Each row is a point on a tangle of strands that fork, close into loops and nearly touch. The rows are in no order.
In the rows, zero is written as 128.
Points whose rows are less than 211 apart are linked; no others are. Some points are linked to none.
Q_909: [109 144  83  98  79 165 178 124 103  65 130 144 103 172  77  99 128  90
 162 172 100 133 135  90  96 169 151 149 128 193 132  69 154 131 114 127
 135 121 110 136 171 158 127 127 131 122 111 107 115  76 192 143 135 133
 119 153 114 114  84 160 121 130 131]
Q_895: [158 111 152 166 167 173 145 165 121 154 156 166 150  77 105 106 139 124
 100  51 188 148 114 119 110  66 137  98 115  85 152 162 136 163 146 160
 133 154 170 105 126 105 172 104 126 140 117  94 175 142  62 131 130 164
 148  92 105 175 130  98 155 143 155]
Q_721: [122 136 124  98  81 146 145 133 179  85 133 111 138 127 123  71 126 106
 183 156 109  74 108  94 145 122  85 202 156 195  89 128 148 173 140 148
 184 113 121 129 138 120 113 116  79 103 135 160 111  77 133 150 134 103
 154 124 137  98 111 139 193 150  84]
Q_578: [158 140 175 148 168 130 204 146 152 131 131 157 146 157 113 148 117 130
 103 126 106 111 143 146 116  94 116  60 130 103 136 105 133 169 135 128
 104 157 129 158 179  65 115 128 101  86  93 108 126 179  92 107 148 109
 141  94 117 157 215 116 166 138 121]
Q_752: [179 106 157 126 144 156 127 164 181 135 126  73 147  91 125 115 145  60
 196 156 165 127  95 112 141 115 100 168 169 117 164 146 151 163 162 123
 135 130 159 150  94  68 126 123 113 141 119 125 154  97 130 146 151 159
 189  66 157  95 125  89 190 158 129]
Q_831: [122 131 115 110 149 127  67 142 131 161 139 119 149 114 128 143 111 149
 182  84 147 141 112 150 153 136 139 125 153 121 135 184  92 150 120 141
  91 138 100 125  61 137 176 103 165 121 159 116 111 156  94 161 114 145
 144 114 144  97 155 115 140 102 137]
Q_112: [134  95 127 114 139  67  99 102 171 170 127  93 104 106 171 114 132 147
 141 162 111 145 114 130 159 123 129 181 164 104  88 145 106 147 120 182
  78  94 124 120  92 131 139  92 148 150 141 156 120 126 125  93 152  89
 109  86  99  87 111 182 148  99 100]
Q_859: [152 113 143 116 140  64 129 108 165 118 137  92  99 140 155  90  74 162
 138 174 144 130 120 119 166 110 139 151 114 141  81 138 128 157 120 176
 120 110  92 137 123 135 123 118 110 112 163 146  85 112 168 133 140 110
 125 122 108 129 129 159 140  80 107]
Q_827: [147  89 182 134 119 176 159 144  81 118  81 155 102 120 113  54 185 113
 128 119 205 128  82 119 125 125  77 178 107 180 108 120 145 143  81 122
 168  72 169 162 149 122  84 139 146 126 154 129 178  59 130 180  91 121
 121 143 124 130 106 142 121 131 133]
Q_144: [108 140  78 122 160 123 108 119 120 121 164 120 147 165 156 184  88 166
 114  82 119 127 160 128 152 152 164 103 110 132 110 167  75 111 135 118
 114 153 125  78  90 156 116 123 165 141 141 134  92 115  99  88  94 116
  99 189 128 138 158 107 117 115 121]
Q_862: [115 154 106 164 148 119  53 109 119 193 146 128 120  69 151  74  99 156
 117 115 172 183 129 140  96 119 131 109 110 105 124 132 125  94 144 166
  94 125 100 122  93 158 175 141  92 138 176 116 156 143 161 147 122 158
 131 132 142 129  55 130  78  66 173]
Q_358: [167 134 188 151 141 141 125 121 116 154 131 185 124 142 126  70 142 101
 118  99 133 107  95 168 138 102  74  84 114 136 150 155 123 159  98 106
 163 148 136 108 113 122 118 150 131  69 158 118 152 155  91 169 141 123
 138 108  97  97 138 120 139 131 119]
Q_42: [100 123  80 140 120 152 153 114 109 107 126  96  70 122 112  69  90 120
 120 178 156 152 139  80 103 149 143 149 104 171 124  94 154 125 129 143
 128 120 100 142 153 145 114 130  83 138 129 122 125  94 220 124 156 146
 114 159 121 116  56 135 106  97 140]
Q_241: [162 163 138 168 124 122 118 112 118 166 106 179 138 129 116  75 177 109
  86 139  66 109 111 209 112 101  70  78 112 113 168  75 136 118  92 136
 132 117 125 174 161 159 116 155  59  65 121 144 150 162  94 130 114 138
 122 102 126  98 146 165 110 156 143]
Q_85: [138 219 118 101  84 167 121 116 124  78 175 165 103 194 164 111 103 145
 173 116  45 110  91 185 155 168  98  90 110 139 115  99 152 130 134  50
 154 146 130 115 127 122  77 175 112  97 129 123 122 165 178 187 117 153
 172 148 156  46 145 109 116 170 116]
Q_394: [109 108 117 162 149 177 147 141 102 131 138 107 154 108 142 204 126 163
  89  79 185 131 169  89 157 167 137  91 120 122 123 201  99 117 123 122
 130 155 141  92 115 124  93 117 177 159 163 122 125 112  94  94 147 116
  84 191 129 176 135  92 139 124 143]
Q_306: [ 93 114  81 114  92  94 117  79 141 118 117 138 109 103 147 153 135  85
 131 119  84 121 151  92 144 151 152 176 184 156 123 138 118 126 179 120
 143 108 169  49 121 153 119  87 136 169  85 147 127 107  67  62 133 107
 119 159 103 131  93 123 124 167  70]
Q_622: [164  96 185 101 147 115 109  93 147 150 117 104 117  94 155 140  89 105
 142 127 183 148 118 144 164 159 119 178 181 100 159 147 123 133 124 115
 117 121 160  80  72 129 127 136 193 164 132 115 131  92 136 127 149 135
 164  75 110 127 116 113 137 119 124]
Q_789: [137 104  99 165 145 120 124 134 119 139 117 113 117 137 130 107 137 160
  89 164 144 174 155  74  81  97 136  92  72 165  76 101 138  91  96 153
 112  88  79 188 156 190 127 117  76 135 167 155 133 128 172 136 112  95
  68 161 109 136  83 172  94  91 155]
Q_312: [123  93 171 161 149  98 174 116  87 122  84 123 115 137 136  93 139 151
  99 143 161 131 117 103 141 126 124 142 113 162  75 119 118 106  69 145
 144  55 148 168 163 176  84 109 137 145 154 156 117  89 104 135  86  78
  76 174 114 144 134 183  96 102 109]
Q_555: [132 151 111  99 134 142 116 104  93  88 145 172 106 208 149  93  85 125
 151 110 103 136 108 165 120 169 136 141  99 183 122  87 109 129 106  90
 150 145 118  94 136 163  99 179 169 113 136  84 103 110 185 142 103 129
 140 163 125 106 120 142  80 121 135]
Q_119: [144 142 172 140 157  90 189 125 143  98 150 175 168 199 133 189 112 159
 113 129  84 114 167 154 115  90 124  85 111 145 112  98  94 126 131 119
 126 196 108 151 153  92 122 142 122 115  92 130  87 140 107 108 110 129
 129 131 114 180 214  92 140 136 124]
Q_954: [147 116 169 149 163 114 204 127 148  92 128 119 139 114 135 147  79 164
  99 134 177 109 150 118 150 112 135 117 127 113  90 168 131 139 142 152
 127 152 147 110 162  61 129 134 136 138 126 145  93  99 109  97 157 134
 129 112  84 197 176 105 163 132  88]
Q_896: [141 169 170 137 150  93  84 117 119 133 162 162 160 125 102 151 135 152
 111 100  81 133 122 181 137  89 143  55 126  79 159 157 105 114 145 153
  92 160 112 146  98 118 202 107 135 140 121 113 120 203  63 138  96 181
 164  73 140 116 185 112 128 129 115]
Q_266: [ 78 166 103 124 120 182 101 135 133 134 155  86 129  97  94 166 110 132
 168 134 163 127 134 130 115 178 133 173 135 104 180 138 135 117 153 110
 126 177 106 109  86 106 138 143 158 158 141  87 135 131 157 125 166 174
 147 149 202 151 107  74 129 103 157]
Q_745: [119 196 151 139 116 144  81 118 132 151 154 133 107 113 127 126 100 154
  85 117 112 103 135 204 158 134 104  70 122  75 154 157 109 111 156 101
 141 178 116 128  99 113 124 190 131  97 163 134 123 197 131 156 130 166
 156 108 156 116 148 106 135 112 121]
Q_637: [ 59 135  96 151 115 159 177 112 131 128 133 134 102 132 104 102 121 126
  74 146 103  71 131 155 113 128 133 137 114 118 159 105 133 127 135 137
 154 137 156 106 186 132  84 153  59  72  81 147 116 138 107 101 162 119
 118 121 118 119 124 158 141 146 107]
Q_744: [167 118 185 113 119 137 132 118 100 102  94 197 153 189 120 144 131  79
 169 108 122 114 108 119 102 125 105  99 116 158 167 101 144 135 107  68
 158 141 155 136 126 122 141 128 157 121 101  83 123 118 136 158  94 120
 151 130 124 116 156  83  91 158 135]
Q_64: [125  98 166 151 122 187 159 119  97 144  76 140  90 126 140 108 160 139
  76 134 176 140  97 150  87 146 116 163  97 142 137  95 140 123  72 134
 145 114 148 159 170 108  79 172 132 101 149 120 178  93 151 136 137 106
  99 141 111 158 116 176 115 116 169]
Q_458: [161  99 211 140 136 176 176 148 100 136  95 122  92 129 129  96 159 140
  78 122 171 162 140 118 106 139 131 124  89 119 107 142 124 153  94 113
 143 145 104 175 180  92  53 173 148  77 171  77 168 154 165 159 157  77
 123 165 114 148 155 146 126  89 179]
Q_969: [126 146 142 144 139 146 134  95 104  80 151 110 108 110 108 135  80  98
 115 101 171 123 136 125 176 146 136 115 128 147 117 222 129 123 154  75
 157 157 124  65 100 113 134 119 184 156 117 125  92 130 112 136 130 162
 134 163 118 126 142  77 142 123  86]
Q_476: [100 143  83 143 116 103 133 102 113 112 103  71  75  83  93  90 125  96
 133 179 122 119 140 115 140 105 129 126 139  80 140 113 162 121 166 129
 100 118 132 163 128 119 163 100  87 165  71 148 101 142 163 104 127 157
 141 119 127  89 127  82 113 142  84]
Q_326: [ 91 150 147 121 137 117  61 128 133 157 147 142 144  90 117 172 138 175
 115  81 136 130 134 161 168 149 145 101 153  68 150 206  84  93 134 155
  78 129 103  98  77 157 181 108 169 123 154 117 118 171  72 129 115 153
 136  94 150 131 166 131 146  99 110]
Q_469: [108 210 134 121 117 149  92 130 154 139 156 111 123 130 108 158 102 151
 160 128 133  99 137 189 144 150  79 121 119  68 164 131 127 116 161 104
 122 180  96 132  62  74 147 184 154 130 148 102 132 165 139 158 152 172
 166  95 185 144 140  59 136 106 140]
Q_662: [146  90 154 130 152  74 144 132  90 132 113 154 131 195 126 117 151 141
 140 139 118 133 107 130 137 128 134 145 119 173  90 119 106 144  55 127
 137  76 141 161 154 191  97  94 171 114 146 126 113 117  97 151  76  75
  79 162 124 115 170 188  88 109 123]
Q_964: [145 121 120 182 155 134  88 122 114 161 128 119 130  80 147 115 114 157
  95 130 173 178 137 125  80  95 137  83  90 120 104 125 142 109 129 174
  87 126 104 178 131 140 156 120  88 139 166 125 148 150 157 126 114 130
  91 137 116 155 100 148 104  81 178]
Q_563: [ 96 168  97 103  64  91  62  95 130 136 128 140 116 149 181 166 146 134
 106 117  76 135 128 158 114 152 131 141 132 108 119 130 121  42 114  88
 137 128 130  96 125 177 127 186 140 152 129 173 125 118 192  63  94 115
  97 140 141 140  77 159  82 144 111]
Q_475: [112  86 116 129 141 144 149 133 110 135 103 105  91  92 100  52 162  90
 124 116 150 111 101 122 156 120 116 184 160 173 138 142 122 172 107 141
 139  66 176 112 144 136  96  91  97 117  86 149 152  97  73 133 150 129
 137 129 108  72 130 127 167 160  93]
Q_47: [141 163  94 159 137 139 126 127 127 162 122 143 124  90 106  57 151 111
 100 134 106  95 113 187 136  95  85  76 104  86 147  97 159 152 132 186
 119 122 125 163 140 124 126 141  32  73 122 147 159 142 108 127 151 150
 142  80 120  93 133 137 140 151 133]
Q_416: [120 121  96 119 113 123 110 121 143 161 123 153 132 130 133 112 133 104
 145 122 125 106 109 109 100 114 119 149 127 164 157 103 144 140 138 141
 145 142 139 123 122 140 158 129 113 121 123 138 141  96 138 109 144 126
 125 110 113 132  77 134 126 138 128]
Q_133: [112 119 138 109 127 172 104 157 162 136 143  73 155  80 110 186 142 106
 178 149 172 136 140 114 123 174 129 208 176  83 181 135 139 101 158 103
 117 156 144 100  68 114 124 135 185 169 136  85 146  91 140 118 166 164
 178  99 208 161 117  79 155 124 159]
Q_183: [136 159  86 120  84 145 100 108 139 104 111  89  97  83  97  92 148  75
 188 169 141 118 116 127 131 108  88 145 133 126 134 129 179 145 179 131
 127 118 122 186 127 110 160 117  98 161 113 140 116 101 172 139 117 169
 159 135 146  86  94  80 128 148 108]
Q_706: [ 83 148  66 108  68  72  62 150 154 160 125 107 132 122 151 198 171 128
 124 126  95 148 157 114 108 124 141 118 123  87 111 114 135  62 131 100
 108 139 102 110 102 154 196 135 128 180 147 168 127 136 168  86 102 119
  87 111 126 159  69 146  93 138 133]
Q_717: [121  97 136 149 133 138 172 163 145 101  97  82 138  91 127 161 120 155
 137 135 183 102 140  86 133  93 121 129 115 118 112 149 151 123 155 165
 126 122 143 192 165  57 143 114 123 177 119 156 115  98 127  92 143 130
  97 123 119 191 148 104 163 143 114]
Q_226: [161  83 125 110 181 111  98 138 136 184 123 105 161 112 134 172 108 145
 164 118 181 165 122 113 124 143 176 130 154 121 131 145 103 142 123 164
  56 104 116 138  78 149 171  77 171 157 147 105 141 148 104 151 135 113
 150  96 125 124 143 139 108  80 177]
Q_704: [188  65 197 115 163 122 143 146 173 120 127  62 131  93 148 122  91  92
 155 155 197 152 124  96 171 128 140 197 170 109 127 158 136 152 151 118
 124 120 162 123 105  81 116 121 161 170 129 132 133  76 145 136 155 141
 177  72 110 135 136 109 174 124 116]
Q_534: [105 127  68 169 133 108 175 114 134 131  91 108 115 112 135 122 134 134
  74 174 142 179 171  56  82  99 147  87  90 134  86  70 115  47 136 123
  95 108 101 131 149 186 142 136  75 186 136 166 131 116 175 104 118 104
  52 134  83 143  49 149  89 128 131]
Q_187: [125 131 141 134 126 126 168 124 121  86 130 100  87 152 114  43  70 146
 120 180 157 124 126 121 145 128 138 140  88 159 108 106 148 163 105 145
 153 132  87 151 171 138 101 151  73  88 162 117  94 108 196 165 147 128
 148 155 127 129 115 129 121  83 120]
Q_13: [103 139 131 134 138  73  85 120 101  88 138  75 122 149 140 152  99 165
 116 130  97 149 140 125 125 107 148  68 127  94 104 178  96  95 128  98
 103 127 105 153 110 122 157 105 117 155 109 183  83 161 153 112  73 161
  84 177 172 108 167 113 133 114  83]
Q_922: [146 142 147 131 158  56  98 104 139 147 148 173 164 141 137 147 116 139
 128  90  85 131 121 131 112  72 146  80 115 104 140 121 120 109 149 163
 103 161 138 109  96 128 206 107 131 165 109 127 112 136  84  84 100 160
 150  83 105 152 144 104 115 140 104]
Q_687: [184 114 191 142 156 166 217 178 137 128 110 128 130 127 100  81 117 117
 104 113 155 117 129 118 124  91 101  89 106  90 108 130 141 176 140 120
 124 120 124 160 190  41  90 157  90  68 124 107 164 145 100 167 166  97
 174  87  95 153 179 104 181 132 130]
Q_724: [162  82 189 113 134 167 214 183 155 104  84  99 148 109  95  90 117 102
 131 119 174 100 111  87 135 111  98 150 118 131 123 135 133 149 137 118
 147  80 149 122 179  37  88 162  72  97  99 138 176  94 114 162 153 105
 187  70 110 134 154  97 214 157 121]
Q_796: [151 206 117  83  97 151 103  96 127  72 168 137 113 154 147 104  93 128
 195 107  89  99  96 158 162 142 107 131 141 171 110 144 155 147 159  59
 158 141 131  80 113 105 115 151 138 114 119 118 105 150 150 167 117 158
 171 140 151  68 140  83 141 155  87]
Q_140: [131  53  91 120 155 145 156 173 178 151 166  95 131 129 146 118 114 168
 116 146 162 125 122  81 153 129 171 197 137 148 120 160 118 179 120 168
 124  96 131 126 155 119  66 121 116 108 141 145 130 113 112 123 190  86
 114 121 125 138 119 193 173  99 144]
Q_591: [ 88 140  71  96  83 109  53 158 123 144 139 112 155 137 146 163 160 142
 178 109  91 114 109 152 143 132 144 115 156 121 139 154 127 152  96 105
 124 135 116 138  97 147 161  90 136 112 126 130 116 158 116 138 108 123
 107 137 149  89 129 135 143 139 130]
Q_756: [119  68 152 117 123 177 202 147 115  74  99 187 215 145  89 171 145 107
 129 128 127 107 168  56  90 155 124 143 110 203 109 109 121 105 132 144
 178 146 170  84 156  79 116 125 172 110 137 121 157  76  86 158 125  87
 130 192 132 179 115 108 104 158 137]
Q_445: [139  85 117 129 132 161 186  92  82  88  77 133 118 118 130 130 103  76
 120 139 172 156 136  65 117 181 161 145 128 183 116 118 145 116 146 128
 138  93 166 113 145 131  85 117 140 190 114 104 140  72 128 129 135 138
 119 189 123 159  90 129  81 110 142]
Q_62: [135 144 106 116 142  48 102  98 144 133 138 125 140 162 158 152  99 134
 163 121 103 140 135 100 128  93 155 111 120 126  89 109 114  93 164 129
  95 151 117 129  84 126 204 108 152 191 103 155  96 113 138  98  94 136
 131 123 102 141 123  86 101 124  99]
Q_435: [ 80 169 104 154 132 109 102  61 107 165 134 132  74 101 170 106 115 139
  65 126 133 136 111 165 118 157 133 147 120 101 141 124 113  71 123 113
 149 110 158  80 126 180  92 181 142 146 140 152 137 123 146  76 117 139
 108 151 142 147  58 162  82 107 119]
Q_497: [132 116 160 142 151 108 159 107 113 119 120 154 151 176 139 155 103 151
  84 141  98 131 164 161 111 125 147 102 105 136 113 119  90 113 133 112
 124 180 114 150 172 150  94 153 124 100 113 134  82 139 132 110 100 122
 101 162 110 160 183 142 111 122 136]
Q_324: [128 152 144 115 114 161 150 145 147  96 143 103 104 192 113 119 106 150
 141 158 122 126 121 119 126 161 138 134  75 146 108 112 130 164 108 130
 167 165  64 163 145 114  98 159 117  86 169 100  88 133 206 156 144 118
 121 176 141 129 143 138 133 100 146]
Q_172: [ 82 127  64 149 120 136 148 137 144 142 125 142 116 101  94  54 166 120
  93 126  96  84 116 153 117  66  96 120 115 132 119  84 116 129 125 196
 124  99 136 136 158 147 122 130  22  68  97 170 138 114 103 105 140 124
 116  83 106 101 109 149 157 153 100]
Q_881: [171 137 185 124 134 152 151 156 155 130 114 120 125 158 119 134 156 123
 111 144 138 136 137 133 103 128 117  96  83 138  99 116 135 168 126 145
 129 173  58 210 152  71 101 162 128  76 183  84 137 152 182 153 152  90
 136 134 124 167 166 132 137  93 189]
Q_718: [157 130 180 106 126 111 119  94 117 137 114 160 117 130 138 188  91 130
 112 104 145 124 131 157 150 167 122 124 164  77 206 133 128 112 105  88
 142 139 151  71  81 136 126 153 192 127 113  99 123 150 125 116 131 134
 168  70 125 127 163  96 118 149 138]
Q_844: [131 126 125 121 118 128 116 178 155 173 128 137 160 135 109 229 173 111
 120 128 116 126 142 151  94 144 139  98 136  96 201  87 150 152 103 132
 102 142 103 156 151 107 150 110 123  92 111  94 154 175 115 104 160  95
 128  81 136 160 152 150 128 139 191]
Q_153: [132 145  89  80  83 178 151 105  73  52 130 178 118 182 107 111 129  67
 170 131  82 140 104 127 100 198 133 146 128 190 140  74 160 142 131 107
 132 128 135  84 163 142  93 128 167 133  99  52 115 110 171 145 134 139
 124 174 155 110 116 169 110 138 130]
Q_795: [ 84 117 104 133 124 111 120  96 125 136 115  93 114  52 143 167 131 114
 101 110 149 130 159  93 155 166 156 149 165  88 140 167 119 110 179 137
 130 118 176  66 105 149 123  91 152 204 107 143 132 115  78  65 139 129
 116 150 106 149  89 109 118 140 105]
Q_510: [145 130 163 125 124 136 129 144 134 167 105 131 133 111 119 172 134 112
 133 121 145 114 112 155 133 155 113 112 157  64 209 135 143 154 111 117
 123 138 134 129 113  96 124 138 137 103 114 104 146 178 114 130 162 119
 154  65 144 116 157 120 142 139 158]
Q_996: [ 93 138  56 151 117 104 129 144 144 155 120 117 134 101 126 168 155 133
 102 137 141 146 164  79  80 105 155  95  95 111 114  81 138  79 163 134
 111 143 114 128 121 165 182 123 104 189 144 150 142 119 151  84 130 132
  78 120  93 184  46 133  89 134 150]
Q_593: [151 106 130 171 184 124 165 112  91 148 110 117 101 122 158  84 136 182
  82 158 192 178 120  73 105 113 146 115  99 168  82  87 132  96  75 156
 122  39 125 171 155 160  73 105  92 164 136 138 163 116 113 148 113  82
  84 176 110 143  96 176  89  71 168]
Q_6: [ 97 102 144 145 137 164 193 137 111 109 131 180 174 169 112 151 132 122
  91 111 111 102 176 108 105 151 132 122 111 151 120 135  92 124 118 107
 167 185 160  90 161 111  74 142 154  81 122 106 113 116  85 115 136  94
 102 181 115 168 160 116 110 150 122]
Q_513: [106 135 108 118 125  44  86 120 170 186 146 141 110  99 146  99 162 128
 123 150  62 146 133 153 148 105 117 169 150  60 131 107 120 122 146 191
  86 110 117  73  85 140 176 108 126 135 127 140 133 155 113  80 161 116
 134  46 116  89  80 167 121 120 114]
Q_239: [189  80 122 112 134 128 117 198 131 155 111 122 166 146 126 105 171 131
 180 124 137 117 102 107 149 106 122 142 125 169 117 156 143 202  78 163
 138  91 108 192 124 142 126  90 134 100 169 126 142 136 112 184 140  91
 115 134 140  99 154 160 145 129 156]
Q_22: [148 149 107 103  98 109 103 165 148 127 145 118 168 175 143 135 149 135
 207 121  90  95  94 116 153 114 113 119 136 149 112 138 146 185  97 127
 141 129 103 172 106 115 146  82 112 102 126 140 109 132 117 168 115 118
 105 128 142  83 160 114 168 146 125]
Q_293: [112  43  99 113 133 153 154 183 126 147  91  75 107 101 131  97 156 142
 118 123 160 113 107  99 145 129 145 189 147 155 134 127 129 154 112 152
 125  61 158 157 174 115  77 111  99 122 101 154 162  99 106 127 166 103
 111 114 112 115 122 164 167 144 143]
Q_977: [141  92 148 161 158 189 170 151  99 133 124 170 158  96 103  94 137 115
 101  70 192 112 141  91  89  79 134 120  96 147 120 131 142 138 159 136
 148 152 188 119 153 106 141 113 116 123 114 112 174 101  78 145 119 144
 123 145  96 183 119  97 130 153 144]
Q_890: [113 140 172 170 161 152 129 129  80 107 156 116 117 130  99 137 106 127
  99  80 154 135 145 147 162 119 125  61 107 108 124 205  94 116 133  77
 147 180 108 121 108 133 144 126 176 133 125 120  94 182 100 154 102 157
 115 170 118 110 179  83 136 113 112]
Q_971: [ 91 151  69  98  69  70 108  87 130 102 157 154 108 150 167 147 129 109
 152 113  31 136 139 109 149 119 174 169 183 144 107 116 116  93 164  88
 128 116 136  59 116 155 135 109 129 154  65 154 114 131 143  79 114 111
 120 141 117 109  93 114 114 178  69]
Q_658: [113 171 113 141 136  80  68  78 111 179 157 161  96 131 153  74 118 154
  71 123  73 130 102 198 132 115 134 128 128 103 159 130  97  86 116 131
 141 119 134  85 131 177 129 180 137 112 132 157 132 174 115 109 113 163
 143 115 147 111 101 167  94 122 106]
Q_828: [177  87 189 116 124 133 152 114 102  96  65 159 126 145 121  84 139  70
 163 130 170 119  93 115 131 110  86 144 135 163 150 115 151 162  84 106
 153  83 170 149 144 127 117 125 151 130 111 110 143  75 140 174 101 119
 164 103 113 117 130 115 127 153 112]
Q_683: [129 157 161 146 155 121 118 143  86  98 148  99 126 170 102 112 117 142
 115 118  97 130 143 161 149 117 129  60  97 110 110 177 101 141 127  80
 128 159  97 178 133 132 124 120 119 112 122 142  91 189 121 173  71 162
 107 203 155  81 209  94 132 107 110]
Q_631: [143 161 145 100  88 142 134  86 158  71 137 162 130 134 125  75 119  93
 186 130  91  82 101 121 143 126  74 163 169 203 116 136 163 157 137  94
 172 107 145  71 136 111 114 126  91  99 110 133 112 106 110 153 123 120
 159 142 134  72 125 113 169 153  68]
Q_821: [123 169  88  97 130 125  99  85 120 112 167 125 134 138 155 168  80 134
 130  71 112 112 152 134 172 169 146 149 152 145 128 177 110  98 154  95
 132 140 143  28  70 143 121 138 183 148 127 123 103 103 108  82 109 134
 136 163 133 135 131  78 121 147 101]
Q_785: [129 106 116 105  96 167  83 161 166 128 122  64 148  73 128 170 167  74
 209 167 144 149 108 115 114 158 120 202 189 116 163 119 157 138 157 104
 135 132 149 152  96 124 151 109 159 179 130 105 136 101 149 129 145 155
 165  92 176 108 102 116 153 156 150]
Q_289: [190  62 137 114 181 125 132 158 115 156 111 115 154 147 136 103 118 128
 160 113 177 152 106  73 137 122 165 149 132 166 119 146 130 191  93 140
 125  90 130 165 110 158 136  92 161 148 149 114 139 123 119 181 131 114
 140 135 123 114 139 142 119 106 163]
Q_572: [ 97  90 114 147 128 197 189 154 122 106 102 181 177  97 109 162 157 132
 100  97 154  96 155  88  64 113 134 128 101 169 122  77 134 107 166 169
 161 158 181 109 174 101 140 131 109 124 115 126 172  78  88 113 136 128
 124 162 112 212  93 115 121 174 153]
Q_322: [108 206 112 131 116  87  72 133 131 170 156 150 115 105 123 113 114 149
  77 143  71 114 139 198 123 131 121 100 127  42 176 111 131  84 158 148
 141 146 109 126 133 147 147 180 105  99 141 142 126 207 146 144 129 187
 165  86 168 113 123 139  97 114 145]
Q_696: [207 100 156 153 176 155 124 142 141 167 141 174 156  68 137 118 128 142
 100  83 174 159 117 144 102  77 152 106 126  82 121 119 139 164 147 206
  92 129 157 124 124  94 160 117 115 123 143  83 207 132  95 114 131 144
 140  51 111 191 120 150 140 113 191]
Q_275: [138 114 131 130 129  66 150 111 159  86 113  92 144 144 148 178 102 150
 169 160 145 111 154  60 141 105 124 138 120 144  77 126 132 115 152 151
 129 132 120 177 109  88 171 104 151 198 121 167  80  84 151 101 114 128
 106 135 115 183 133  99 131 130  99]
Q_986: [112  90 135 103  85 147 182 133 144  67  88 112 145 114 100 121 126 111
 153 149 129  81 137  69 130 127 116 191 152 203  89 117 153 138 149 162
 178 100 140 141 154 112 122 113 114 141 118 158 123  66 120 136 116  89
 144 149 129 139 115 135 160 149 109]
Q_779: [156 146 144 119 135  92 106 108  70 104 121 194 116 197 138  87 110 109
 157 113  87 132 106 179 120 126 118 103 116 175 139  86 127 117 102  75
 138 135 145 132 141 178 135 155 146 126 111 110 107 128 155 161  70 144
 147 140 115  96 148 115  66 141 121]
Q_655: [114 100  75  93  78 168  92 139 157  86 128  62 146 100 120 211 174  95
 200 169 107 137 128  77 122 151 140 180 182 167 131  99 160 141 170  96
 143 129 121 136 122 116 136  87 179 205 112 114 143  87 124 102 147 142
 120 156 156 148  98 123 154 171 118]
Q_138: [156 159 180 140 119 123 119 117 123 146 122 189 140 182 129  67 169 117
 113 142  69 111 114 204 132 112  51  82 105 143 122 108 120 136  91 102
 152 144 123 178 157 142  83 169  95  55 159 129 137 150 115 179  98 111
 115 140 127  84 161 148 112 133 128]
Q_264: [ 97 208  87 111  66 143 107 148 132 126 179 144 132 203 141 153 162 132
 151 130  29 121 113 175 128 159 118  82 117 111 134 108 155 126 107  73
 130 146 103 171 137 140 112 147  71  82 107 163 128 152 161 163 119 144
 116 157 155  57 127 133 134 165 135]
Q_207: [ 83 207  82  91  71 136  64 164 119 137 166 125 118 170 123 205 160 143
 136 121  57 152 143 205 111 174 151 110 127  87 164 105 125  81  95  77
 118 153  74 152 125 151 152 166 111 108 131 127 117 183 175 142 106 149
 135 133 159 105 133 141  97 131 172]
Q_26: [ 82 143 123 144 127  83  81 116 112 134 126  73  99  75 123 103 112 150
 111 162 115 151 143 135 136 112 132  91 142  50 124 165 124  98 138 141
  82 116 113 141 100 122 179 109  97 142 123 158  92 185 154 115 124 161
 118 126 161  79 128 123 124 105  85]
Q_760: [147  92 162 146 174 142 161 119 130 165 151 180 128 167 131 101 129 125
  91  98 150 127 104 138 126 119 120 152 121 153 150 145  88 173  67 110
 142 111 150  67 135 126  72 138 156  52 132 110 149 137  74 142 162  81
 123 128 107 118 147 161 138 117 127]
Q_204: [102 100  83  82  53 165 171 139 155  38 105  87 128 127 102 176 159 109
 176 195  86 129 148  41 126 155 144 194 185 194  89  79 157 123 163 136
 154  96  94 146 150 131 131  93 148 179 114 146 122  76 153 114 146 116
 110 150 113 143  84 162 163 164 108]
Q_729: [105 164 116 105 117 114  86 123 116 134 144 123 115 154 135 224 108 168
  89 137  76 159 168 205 116 176 160 122 122  77 167 115  97  58 130  87
  96 157  82 130 115 161 116 174 142 115 119 121  94 178 174  91  94 135
 133 131 155 128 173 138  82 118 171]
Q_882: [143 114  96 118 157  97  99 145 161 179 163 139 160 137 125 211 129 148
 130 131 135 149 150 155 101 136 162 114 129 113 135 119 109 130 143 176
  58 130  94 122 101 148 167  91 164 118 139  97 143 162 125  94 141 101
 135  72 131 164 145 152 113  91 188]
Q_941: [ 83 137 111 133 117  56  67 125 152 163 127 105 114  78 141 122 155 154
  92 168  92 166 155 157 122 117 132 115 132  30  93 147 109  63 152 157
  50 104  92  92  96 151 186 112 108 134 148 154 122 191 160  98 133 132
 105  87 175 103 101 173 105  86 114]
Q_280: [143  93 136 124 156  85 142 114 121 155 125 158 121 164 141  84 148 121
 146 125 112 123  79 125 150 107 117 162 160 171 139 120 108 175  47 140
 125  69 154 107 128 145 112  84 146  94 109 137 121 120  70 132 131  94
 121 125 110  77 141 169 143 134  97]
Q_94: [ 81 118 118 165 150 145 129 140 116 148 139 103 138  42 133 185 126 168
  87  86 190 138 154 110 143 137 155 102 138  60 142 178 125 116 149 155
 114 137 165  91 127 140 135  97 142 184 127 131 134 132  81  74 141 148
 102 141 119 184 114 121 135 126 135]

A fork is a point with three links, a tip a point with one. Leave the first point through the second and follow the links. Name the first fork or tip that comes.
Q_909, Q_153 -> Q_187
Q_322, Q_658 -> Q_789
Q_264, Q_85 -> Q_785
Q_724, Q_687 -> Q_696

A tip is a point with one link. Name the tips that can be reached along the links from each point below, in the order of the rows.
Q_144 -> Q_183, Q_971
Q_882 -> Q_862, Q_954, Q_637, Q_140, Q_729
Q_687 -> Q_724, Q_696

Name the points in between on the shortest way along the links from the first point to the second, in order.
Q_658, Q_704 -> Q_322, Q_745, Q_469, Q_266, Q_133, Q_785, Q_752
Q_64, Q_13 -> Q_458, Q_881, Q_324, Q_187, Q_859, Q_112, Q_513, Q_941, Q_26
Q_555, Q_969 -> Q_153, Q_909, Q_42, Q_187, Q_859, Q_112, Q_513, Q_941, Q_26, Q_13, Q_683, Q_890
Q_94, Q_183 -> Q_394, Q_144, Q_821, Q_969, Q_890, Q_683, Q_13, Q_26, Q_476
